Each row is a point on a landscape with many peaks, with its height.
A climber steps from a point to the highest of its 4 nearest points, and stops where none of them is higher. Distance is the straight distance between rows; heights are no part of it.
fum: [  8   0  -1  -2   3  13   1  17 -10   3]  h=3
liba: [-29  -2  11  26  13 -38  11 -39  -5   7]  h=410
pigi: [-31   2  10  35  13 -39   3 -33   0  10]  h=525
lumuz: [ -2  -6   1 -23 -16   6   7 -17   3  -8]  h=526
rel: [-24 -12  19  -5  -4 -16  20 -35  -8 -11]  h=419
timo: [ -4   6 -15  12   7 -18  -7 -15   3  11]  h=575
lir: [ 10  -6   3 -21 -13  23  14   3  -7   0]  h=307
Ril: [ -3 -17  18 -32 -31  11  21 -20   9 -21]  h=384
Sep: [ 7  8 -7 19 15 -4 -9 19 -8 12]  h=250
Lem: [ 27  14 -23   0   9  24 -24  39   7   6]  h=493
saz: [ 16  -4   8 -17 -10  27   2  28  -1 -10]  h=320
Dasu: [-16 -10  19 -12 -13  -7  13 -28   2 -17]  h=524
dudov: [-23 -13  22  -9  -8 -10  20 -32  -7 -15]  h=450
panom: [ 14 -14   8 -27 -18  31  22  11  -6  -3]  h=270
Vab: [ 30   5 -10 -23 -11  43 -12  39  11  -5]  h=433
papef: [ 23  20 -23  12  16  11 -29  36   9  10]  h=458
Konip: [  8  -9   1 -27 -18  19  16  -5  -1  -2]  h=317
sulu: [ 5 -1 -5  0  6  4  4  1 -9  8]  h=128
Fuz: [  3   3 -11  11  12  -4  -3   5  -6  13]  h=327
befu: [-22 -10  20  -5  -4 -13  14 -29  -3 -15]  h=434
mev: [ -9   7  -9  17   9 -25 -11 -18   7  10]  h=647
nom: [ 18  14 -13   5   9  15 -22  35   8  -1]  h=598
runof: [  8  12 -10  28  19  -9 -22  28  -1  13]  h=449
boman: [ 17  23 -23  32  20  -4 -35  35  11  19]  h=345
Sipo: [ 28   8 -18 -12   0  33 -16  37   8  -1]  h=648
zopip: [  3  13 -11  38  22 -14 -17  20  -4  24]  h=418
luton: [ 18  -9  12 -22 -18  35  10  27  -1 -11]  h=276
mimu: [-12  -6   9 -13 -11  -6   8 -23   3 -14]  h=483
Tepin: [ 6  7 -8 10 12  0 -4 14 -8  9]  h=236
Soke: [11  1  1 -6  0 17 -1 25 -7 -2]  h=211
tas: [ 15  -8  12 -22 -15  31  13  20  -5  -7]  h=278
panem: [-29  -8  13  11   6 -26  18 -39  -9  -2]  h=251
Zumip: [-14 -23  31 -29 -27   6  33 -31  -1 -20]  h=275
Venup: [-19  -5  10  -2  -5 -14   7 -26   2 -12]  h=365
fab: [-13  11 -12  29  11 -33 -14 -19   8  19]  h=578
Retuz: [  1   2 -13   4   8  -6  -1  -4  -7   9]  h=354
mudof: [  8   3  -5   4   9   5  -2  17 -10   6]  h=90
fubeg: [ 12  18 -15  24  20  -4 -28  35   6  10]  h=432
tob: [-28  -2  10  24  10 -36   5 -32  -1   2]  h=585
Papan: [-21   5   0  25  10 -35  -7 -23   8   6]  h=662
Ves: [  5  15 -10  41  24 -14 -26  29   4  21]  h=393
zifoz: [ 15   3   0 -11  -3  24  -6  31   1  -9]  h=382
Vivi: [ -9   0  -2  -5  -5 -10   0 -18   5  -5]  h=457
zege: [ -1   5 -15  16  13 -14  -7  -7  -1  18]  h=476
zedok: [ 14  -3   4 -11  -4  24  -1  27  -5  -6]  h=319
giteg: [ -6  -3  -2 -11 -10  -2   3 -20   3  -8]  h=491
depal: [  6  -5  -3 -19 -10  12  10  -4  -6   1]  h=304
zifug: [  0   4 -14   9  10 -13  -4  -9  -2  13]  h=481
med: [ 12 -13   5 -32 -23  27  19  -2  -1  -4]  h=305
fek: [  0  -1  -8 -11  -3   5   4 -11  -3   2]  h=267
lepab: [-21 -17  24 -16 -15  -4  27 -33  -5 -14]  h=397
Val: [ -6  -6   6 -20 -17   1   8 -20   6 -15]  h=554
kab: [ 13   8  -4   0   7  13 -15  30  -1  -5]  h=494
Vok: [  4   9 -12  29  19 -15 -10   9  -7  23]  h=394
Lesik: [ -4   3 -10   1   2 -14  -2 -16   4   1]  h=535
Fup: [-16   4  -1  17   8 -28  -6 -22   6   2]  h=649
somuf: [  7  -4   0 -13  -5  15   9   5 -10   2]  h=269
vumak: [ 14  12  -8  14  14   4 -20  34   2   1]  h=519
Sek: [  5 -14   4 -33 -27  20  18  -9   5  -8]  h=331
senu: [  0  10 -14  33  20 -21 -12   4  -3  29]  h=376
Rifi: [ 16   6  -4  -8   0  23 -13  33   4  -7]  h=422
vonat: [-13   2  -1  10   5 -22  -5 -22   5  -1]  h=623
Vib: [-20  -4   8   7   3 -24   4 -27  -2  -9]  h=460
tupas: [-28  -4  12  14   7 -27  13 -32  -4  -4]  h=387
Vid: [ 12  12 -11  19  17   2 -20  30   3   4]  h=489
zeri: [ 27  -1   2 -24 -16  39  -4  36  11 -12]  h=316
gipu: [-10 -19  26 -29 -30   7  25 -22   7 -22]  h=454
soka: [-12 -11  17 -23 -20   0  15 -22   2 -19]  h=646

For each start below, name the point where the climber stops.
lir: soka
zeri: Sipo
zifoz: nom
Tepin: Papan
zedok: nom
giteg: soka

Two climbers start at each pair of points below. Name the first point that both come to, or write none.
fum / saz: none
timo / Venup: none
vonat / liba: Papan
sulu / Vok: timo
depal / mimu: Val
